Each row is a point on a landscape with many peaks, with its height.
From any point a climber steps to the highest of the 3 points nearest to it. It stops when none of these is higher. Distance is the straight distance between rows; heights are no part of it.
(146): [  6   9  -6   6 -23  -4   4  -6  -7  11]  h=66.8
(368): [ 11   8   4   1 -35   2  24  23  22 -15]  h=22.3
(370): [  1  15 -34  16 -10 -17  -8 -27 -16  24]  h=17.1
(607): [-22 -28  34 -23  57  27 -28   4 -20 -11]  h=41.7
(164): [  2  21 -42  19 -11 -24  -8 -31 -13  30]  h=22.4
(434): [  2  13 -23  13 -19 -14  -2 -19 -13  19]  h=20.2
(647): [-15 -22  31 -17  30  26 -28   0 -19 -10]  h=38.1
(825): [  8  -7  40 -14 -15  -2  31  43  34 -58]  h=53.0
(533): [ -9  13 -48  17  24 -24 -14 -43 -13  36]  h=41.1
(351): [ -1  13 -26  14   2  -8 -13 -27 -17  22]  h=5.0
(578): [-20 -11  -7   5  58   7 -18 -17 -15  17]  h=54.7
(22): [  6  16 -13   2 -38  -3  35  18  33  -8]  h=28.6
(709): [  8 -12  37 -15 -10  16  -9  12  -5 -18]  h=64.7
(414): [ -7   3 -52  17  60 -28 -15 -35   4  47]  h=39.9
(516): [ 11  -2  19  -8 -28   3  15  21  10 -10]  h=29.6
(243): [  6  14   0  -4 -35  -2  35  25  41 -26]  h=21.9
(339): [ 10  13  -9   3 -36  -5  24  12  13   1]  h=43.0
(586): [ 10   5   9  -2 -30   0  13  15   6  -5]  h=34.7
(679): [ 15 -16  40 -16 -21   4  16  35  17 -37]  h=51.6
(674): [  1   0   4  -1  -3   7 -14 -11 -20   5]  h=61.2
(99): [  4 -22  54 -21   7  20 -21  14 -13 -27]  h=14.8
(743): [  8  15 -23  12 -28 -10   6  -9  -8  19]  h=55.9
(193): [ 16 -21  57 -21 -12  11   3  33   5 -37]  h=24.1
(194): [  8  33 -46  20 -48 -16  34  11  21  16]  h=20.3
(335): [ -8   7 -50  20  48 -25 -18 -40  -4  40]  h=42.8
(780): [-18 -15   3   1  47  14 -24 -13 -16   6]  h=51.5
(61): [  9  12   1  -2 -39  -3  29  25  28 -12]  h=26.7
(541): [  6  18 -30  14 -28 -14   7 -13 -10  21]  h=34.5
(190): [ 12  -1  26 -14 -24   2  29  35  32 -34]  h=61.0
(809): [ -7   8 -29  11  12  -8 -17 -30 -20  23]  h=15.5
(456): [ -8 -28  50 -24  26  30 -29  11 -17 -25]  h=0.9
(487): [  8  19 -26  10 -40 -10  23   6  10  14]  h=27.6
(684): [  9  22 -35  20 -33 -18   8 -14  -6  26]  h=30.4
(612): [ 13 -19  57 -19 -12   3  18  41  28 -53]  h=22.7
(355): [-10 -16  19 -12  25  21 -22  -4 -18  -6]  h=45.9
(828): [  7 -20  47 -17  -2  19 -16  11 -13 -21]  h=48.6
(395): [ -5  15 -44  18  14 -24 -15 -38 -14  29]  h=40.6
(503): [  1   8 -12   7 -10  -4  -9 -16 -17  13]  h=1.8
(540): [-20 -20  14  -6  51  17 -23 -10 -19   4]  h=53.4
(6): [ 10  31 -46  22 -45 -20  25   0  11  22]  h=15.1
(237): [  5   0  27 -10 -23   1  31  37  44 -48]  h=53.6
(169): [ -8 -11  17 -10  16  17 -18  -7 -17  -3]  h=47.3
(478): [  8   9 -11   5 -33  -3  14   5   0  12]  h=51.9
(301): [-11  -1 -39  16  53 -15 -16 -35  -4  31]  h=53.2
(796): [ -8  10 -36  10  26 -13 -15 -37 -13  28]  h=38.8
(499): [  8   9  -4   1 -34  -1  16  11   6   0]  h=43.8
(472): [-16  -1 -26  14  49  -6 -21 -28 -12  26]  h=23.1
(25): [-21 -21  19  -9  47  23 -26  -5 -19  -2]  h=51.3
(121): [  0 -20  35 -19   8  23 -21   3 -16 -16]  h=33.3
(209): [  5  15  -4   1 -33  -3  35  27  37 -19]  h=26.8
(651): [ -4   3  -7   0   2   2 -13 -17 -19   9]  h=15.3
(782): [-15  -5 -17  13  49   0 -19 -26 -13  23]  h=16.3
(41): [  8  25 -29  11 -45  -8  35  18  33   1]  h=31.9
(747): [  7   2   8   0 -22   3  -3   1  -8   3]  h=18.9
(288): [ 11  29 -40  18 -43 -19  26   5  10  20]  h=16.6
(407): [-13 -10   3  -4  30  10 -20 -17 -21   6]  h=50.0
(556): [  7  20 -41  20 -30 -27   4 -22 -14  30]  h=26.9
(46): [  9  16 -19   9 -38  -7  24  17  17   5]  h=38.9
(535): [-23 -27  23 -10  64  21 -23  -1 -18   4]  h=62.2
(525): [-11   1 -43  16  61 -22 -13 -34  -3  41]  h=46.5
(741): [-11 -24  40 -22  32  30 -29   4 -19 -16]  h=22.1
(215): [  8 -14  49 -16 -13  -1  29  45  31 -60]  h=46.7
(29): [  9   2  16  -8 -24   1  32  31  36 -35]  h=55.2
(168): [  9  -5  20  -7 -18   4   2   9  -5 -10]  h=42.5
(636): [  1 -10  26 -11  -5  17 -13   2 -14 -10]  h=52.8
(336): [ 13  -6  29 -10 -23   6  17  26  14 -22]  h=45.3
(479): [  9  -6  33 -11 -20   0  25  37  33 -43]  h=55.5
(286): [ 14 -16  40 -16 -18   6   6  23  11 -27]  h=49.2
(640): [-23 -33  43 -24  49  32 -30   7 -19 -17]  h=36.6
(107): [ 11  -7  29 -12 -20   9   1  14  -2 -15]  h=58.4
(246): [-10  -1 -11   3  22   6 -17 -24 -19  15]  h=25.3
(551): [-10  10 -41  17  39 -18 -19 -38  -9  35]  h=41.9
(102): [ 10   7  12  -8 -31  -1  29  29  32 -27]  h=15.6
(628): [-13  -4 -16   7  34   3 -21 -25 -15  18]  h=9.7
(608): [-14  -8 -32  14  62 -13 -16 -26  -6  32]  h=41.3

Call two points neighbours if one is among the 3 nearest of the other. Go from one point of each pair to the other, from neighbour to neighbour, staying as high as possible. Name the lowest point that can't be avoided.
(709) / (535) -> (169)
(709) / (146) -> (516)
(535) / (674) -> (747)
(301) / (190) -> (164)
(535) / (578) -> (780)

Where does a climber stop that starts at each point below?
(246) -> (578)
(370) -> (301)
(456) -> (535)
(612) -> (190)
(741) -> (535)
